Points, in no order, along strands that fork and pass close to each other.
In the rows, 128 means zero.
Two points are linked if the straight distance between their rows is under 116. Some points are linked to none.
Fupuf: [103 119 128 139 141 138  62 107 131 104 159 141 157 152  88 114 173 140
 125 139  74 146 117 113  90 128 131  90]
Rad: [135 114 105  94 113 129 185 162 112 124 117 133 141 128 134 167 109 137
 119 119 175 148 151 134 128 168 130 128]
Bitol: [153 164  74 119 135  49 134 174  78 165  97 162 105 142 187 152 104 137
 120  76 169  95 124 144 183 168 121 192]
suvi: [151 134 100 195 131  62  61 114 171 142 123 150 166 120 174 142 166 100
 116 133  86  94 145 125 172 121 170 138]
lavan: [101 123 182  95 112 194 161  94 145 108 155  77 101 121  84 101  80 163
 142 150 120 142  56 135  82  91  84 100]
Vukip: [ 98 156  95 139 159  73  59 133 109 175 131 113 129 151 134  51 132 170
 126 100 160 101 124 127 140 145 114 154]
rab: [102 146 169 100 150 115 104 143  99 122 159 141  88 117  96  56  95 139
  92  73 178 105 140 170 104  92 104 140]
zov: [137 118 140  76 107 150 222 163 117  96 124 132 120 107 134 184  67 142
 112 120 172 151 108 150 128 133 125 137]
bigor: [158 122 185 162 128 158 101 105 171 100 121 146 147 124 102 156 157  56
 144 176  21 141 102  89 115  94 140 113]
delu: [125 162 171 109 143 126 108 158 128 108 146 141 131 120  84 103 123  99
 128 114 123 132 129 155 110  95 105 119]
miz: [105 137  65 128 149 110 111 101 136 181 136  98 122 119 162  70  99 198
 135 130 169 122 123  95 144 168 152 138]
Dav: [127 151  70 143 140  45  77 145 117 183 123 120 133 148 160  79 135 147
 124 107 155  94 128 135 163 141 128 158]
keme: [124 105  95 104 123 138 158 132 136 140 130 109 155 138 121 138 122 145
 126 138 154 150 156 113 110 167 138 106]
lofi: [121 135 107 127 134 135 104 101 194 115 179 121 142 110 141  93 119 183
 124 158 124 138  68 117 114 105 167 122]
Vid: [109  94  73 160 128 112  64  87 140 137 155 122 144 140 129  86 148 186
 118 149 106 134 140  96 109 170 173  88]
Gomiz: [113  87 131 140 105 184 135  76 178 100 143 107 141 127 131 140 133 158
 139 183  94 131  89 130 110 111 158  91]
reto: [127  91 114 169  88 130 148 133 144 122  83 132 153 140 158 190 190 106
 128 154 133 129 161 135 154 125 152 123]
tuf: [149 119  82 150  88  82 147 169  96 145  69 141 124 140 170 192 168 118
 131 106 163 103 154 153 166 159 131 161]
vuv: [127 122 139 151 150 124  56 106 160 113 148 170 160 134  99 127 173 116
 138 151  46 130 121 107 111 127 153  97]
zuk: [160 182 217 148 131 134  97 141 153  87 145 126 114  85  90 117 129  74
 131 129  75 135  90 137 125  40 106 154]
tusos: [147 109 178 140 120 173 188 135 144 115  86 133 138 142 113 188 151  28
 146 165  63 146 136  98 128  90 103 135]
Nef: [136 167 129 113 171 130 153 152 109 155  96 154 131 125 141 167 107 103
 155 125 135 121 131 120 161 156 130 156]
Betu: [ 96  98 112 118 116 190 132  71 139 114 158  73 131 133 105  96 131 179
 123 152 136 160 116 107  87 153 113 100]
Vab: [145 164 113  96 146  87 152 168  49 157  96 179  79 136 151 149  94 139
 116  63 188  96 136 153 156 177 106 174]
Fogu: [134 153 110 123 168 115 126 142 117 178  90 156 143 146 137 161 138  93
 163 127 114 108 162 111 158 173 129 133]
zuz: [112 157 106 110 139 114 141 129 145 124 157 113 120 115 167 107  97 178
 118 127 184 118  92 137 152  99 143 156]
tol: [102  52  88 159 109 176 132  53 133 140 127 114 128 161 134 113 151 165
 140 167 100 149 166  81 107 173 156  71]
sepa: [117 108 166  92 125 171 169 130 107 119 141 108 115 141  77 123 109 120
 121 112 153 154 144 140  93 125  81  99]
lag: [132 128 130 139 156 132 123 130 136 150 103 155 161 149 121 157 161  80
 157 148  85 121 170 110 137 145 132 110]
Pino: [143 102 174 158 139 174 149 108 161 116 100 143 147 147 111 171 161  40
 149 175  34 141 130  89 122 102 126 117]
Nive: [120 107  83 127 130 141 111  89  89 160 126  72 122 157 114  87 161 159
 128 117 166 138 176 100  99 191  99 116]
Bolek: [136 132  57 120 120  58 117 164  89 189 107 122 117 149 170 114 115 156
 125  89 172  97 136 129 167 176 130 162]
vuzut: [159 145 194  86 122 137 174 170 139 100 130 129 120  91  90 129  63  80
 129 136 108 153  92 144 109  72 116 125]
las: [131  83  82 174  84 104 143 135 113 165  61 141 127 165 161 177 200 109
 147 132 134 112 178 134 163 153 135 126]
Motum: [ 97  51 105 177 126 172 125  59 127 120 120 147 123 183 129 128 168 147
 138 171  67 140 156  92 121 147 159  70]
Tam: [106 127 156  82 127 176 162 104 116 113 163  95  98 107  91  91  85 164
 108 103 184 140 119 149  95 120  93 118]
Pite: [123 146 157  98 147 168 179 129 136 133 121 107 117 112 130 149  84 129
 155 144 142 128  86 130 142 110 121 138]
bevo: [154 121 182  78 105 147 214 174 109  88 117 136 108  93 120 174  51 101
 114 113 143 152 105 155 125  97 116 143]
bosen: [149 124 179 139 118 156 101 122 167  86 145 137 136 113  84 123 145  93
 144 168  36 159  58 109  87  73 128 106]
vave: [147 138 173 113 119 139  99 142 174  90 171 137 139 102  79 102 122 122
 130 156  70 158  47 124  80  71 128 107]
zativ: [152 134 145 118 101 110 189 172  69  95  96 174  80 107 169 198 105 123
  96  80 189 118 129 176 154 129 125 174]
fet: [132 136  69  94 130 124 161 127  91 155 130 100 105 119 147 113  92 183
 116 100 204 136 140 111 126 205 117 151]
pepi: [160 137 130 141  91  95 174 171  84 109  75 148 113 112 173 211 151  98
 110 100 173 119 142 163 171 136 124 183]
Kunom: [119 111 124 168 103 144 119 116 137 113 112 107 138 139 154 157 188 130
 131 151 126 123 134 150 144 103 145 119]
gafof: [113 113  65 159 135  92  94  93 138 197 122 119 118 125 189  76 106 186
 150 136 138 109 127  97 168 162 182 125]
nelud: [112 108 140 101 119 186 195 112 148 127 121  94 120 128 134 161 104 149
 152 153 141 136 103 130 127 126 119 120]
Lelug: [ 95 173 154 107 179 131 100 135 150 131 165 131 117 112  99  51  90 164
 123 127 149 135  79 120 108 105 115 146]
Sez: [157 181 181 167 124 111  97 145 158  89 134 125 144  84 120 153 160  62
 119 121  85 121 126 132 137  71 118 162]
Zilag: [133 144  97  88 134 102 160 151  67 147 128 149  86 133 152 126  81 171
 107  77 206 111 137 138 139 180 114 165]
Vasu: [102 110  91 154 117 105  49  97 124 119 161 120 153 150 119  94 182 172
 119 131 105 128 135 120  99 140 146  96]
roler: [105 103 156 136 115 200 158  96 144 108 122  96 124 145 120 150 141 131
 144 172  91 142  89 129 113  90 115 106]
vozum: [114 144 128 149 132 113  93 126 127 123 138 108 139 135 146 124 162 137
 127 124 140 115 128 162 146 102 132 128]
ruka: [166 180 147 142 131  86 121 172 151  99 130 144 162  84 141 166 134  56
 111 107 107 110 153 135 157 106 120 167]
zimif: [122 130 160  98 143 161 137 141 133 122 146 116 141 134  74 113 116 121
 133 130 112 156 128 134  87 118 102  96]
gefiv: [167 169 141 118 127  76 132 187 123  97 119 169 151 107 131 166 122  61
 111  93 131 100 171 149 142 124 105 151]
Tez: [142 116  81 186 116  75  90 117 138 164  99 134 140 133 186 147 160 126
 142 137 113 102 153 131 179 135 174 126]
fulu: [118 140  75 104 126 129 140  92 117 151 151  74 114 108 147  67  97 196
 112 115 202 137 137 100 111 189 118 148]
tov: [142 174 161 113 160 140 152 149 131 137 115 131 128 100 137 157  95  92
 145 135 126 125 104 123 161 110 135 164]
bab: [143 180 213 125 144 139 110 147 119  97 135 143 102 106  80 100 117  76
 134 112  95 123 120 157 123  59  92 142]
bino: [160 149 191  91 120 110 159 181  99  94 132 184  99  95  98 134  73  59
 114  79 128 115 169 166 119  88 102 138]
vum: [118  86  86 133 138 138 105  95 142 156 135 118 151 144 119 111 135 152
 133 154 117 141 164  86 111 185 164  86]
monu: [115 108  95 140 107 146 130 102 176 112 155  96 142 118 147 126 128 186
 127 157 134 128 103 130 124 118 166 113]
duz: [ 84 176 131 123 184 120  82 120 123 158 140 119 122 131 117  59 115 167
 133 123 155 122 107 121 131 128 115 148]
Tir: [106 135 152  91 131 139 140 125 100 115 161 116  91 108 111  81  86 160
  92  81 199 115 138 163 103 111 109 137]
Filog: [126 106  72 136 117 102 101 130  85 183 109  97 124 170 129 103 164 147
 136 107 154 110 172 120 124 189 109 116]
tado: [100 105 147 106 117 190 121  81 149  97 170  87 134 122  77 101 122 174
 127 152 103 166  72 113  68 116 103  96]
Sabep: [147 123 181  89 130 156 178 153 142 121 120 123 141 120  80 140  80  81
 147 152  85 162  96 122  98 104 109 101]
Zesal: [115  68 142 190 132 181 120  64 138 108 112 159 128 180 135 146 184  99
 140 180  38 133 139 101 135 107 153  98]
poda: [ 98 107 105 119 116 180 125  71  90 137 133  63 111 146 112  93 153 172
 125 127 169 149 152 109  99 163  87 113]
rel: [136 121 121 177 142  97  58 102 170 122 135 163 161 123 140 130 165 114
 126 160  68 118 136 119 138 128 182 105]
goro: [134 112 157 163 110 156 164 134 141 112  83 129 141 135 136 198 185  54
 137 147 113 141 156 122 156 106 118 146]
Pizi: [132 172 136 127 145  86  81 158 142 112 166 138 141 127 128  98 145 124
 107 102 144 111 123 160 128  94 124 142]
faru: [132  87  58 167 106  84 109 107 136 185 102 129 121 128 197 120 132 163
 150 133 123 107 150 111 185 169 192 115]
gomu: [148 157 132  97 133  71 146 194 106 114 132 175 133 115 138 148  94  99
 105  83 165 108 155 157 138 136 118 153]
Livu: [121  87  76 155 100 109 117 124  90 175  94 118 130 190 137 132 194 124
 147 115 134 114 190 125 141 168 117 112]
Gara: [128 150 142 120 131 124 100 139 184  93 183 132 144 106 117  95 123 150
 114 144 119 147  68 132 102  77 151 119]
Ped: [151 135 156  73 130  98 167 181  77 105 137 198  95 109 117 146  58 102
  91  64 163 114 168 169 115 129 117 140]

A fork is a point with three links. Follow the links from the first point to the second and name the forks in between, in order.
lofi / gomu -> reto > delu
delu / Gomiz -> reto
bab / Livu -> delu > reto > las
vuzut / Betu -> zimif > delu > reto > las
pepi / tov -> las > reto
gomu / vuzut -> delu > zimif
Sabep / monu -> zimif > delu > reto
faru / Tam -> vum > zimif
monu / poda -> reto > las
Livu / bino -> las > reto > delu

Follow the links from the first point to the second, and from the first to the third. Name the last point that the two ways share.
Tir / Betu / bigor -> reto
Ped / bigor / bevo -> delu
Motum / vozum / gomu -> delu
Gomiz / lavan / zuk -> reto
rab / Tez / tuf -> zimif
poda / pepi / Tir -> las
Vasu / zuk / Tir -> zimif
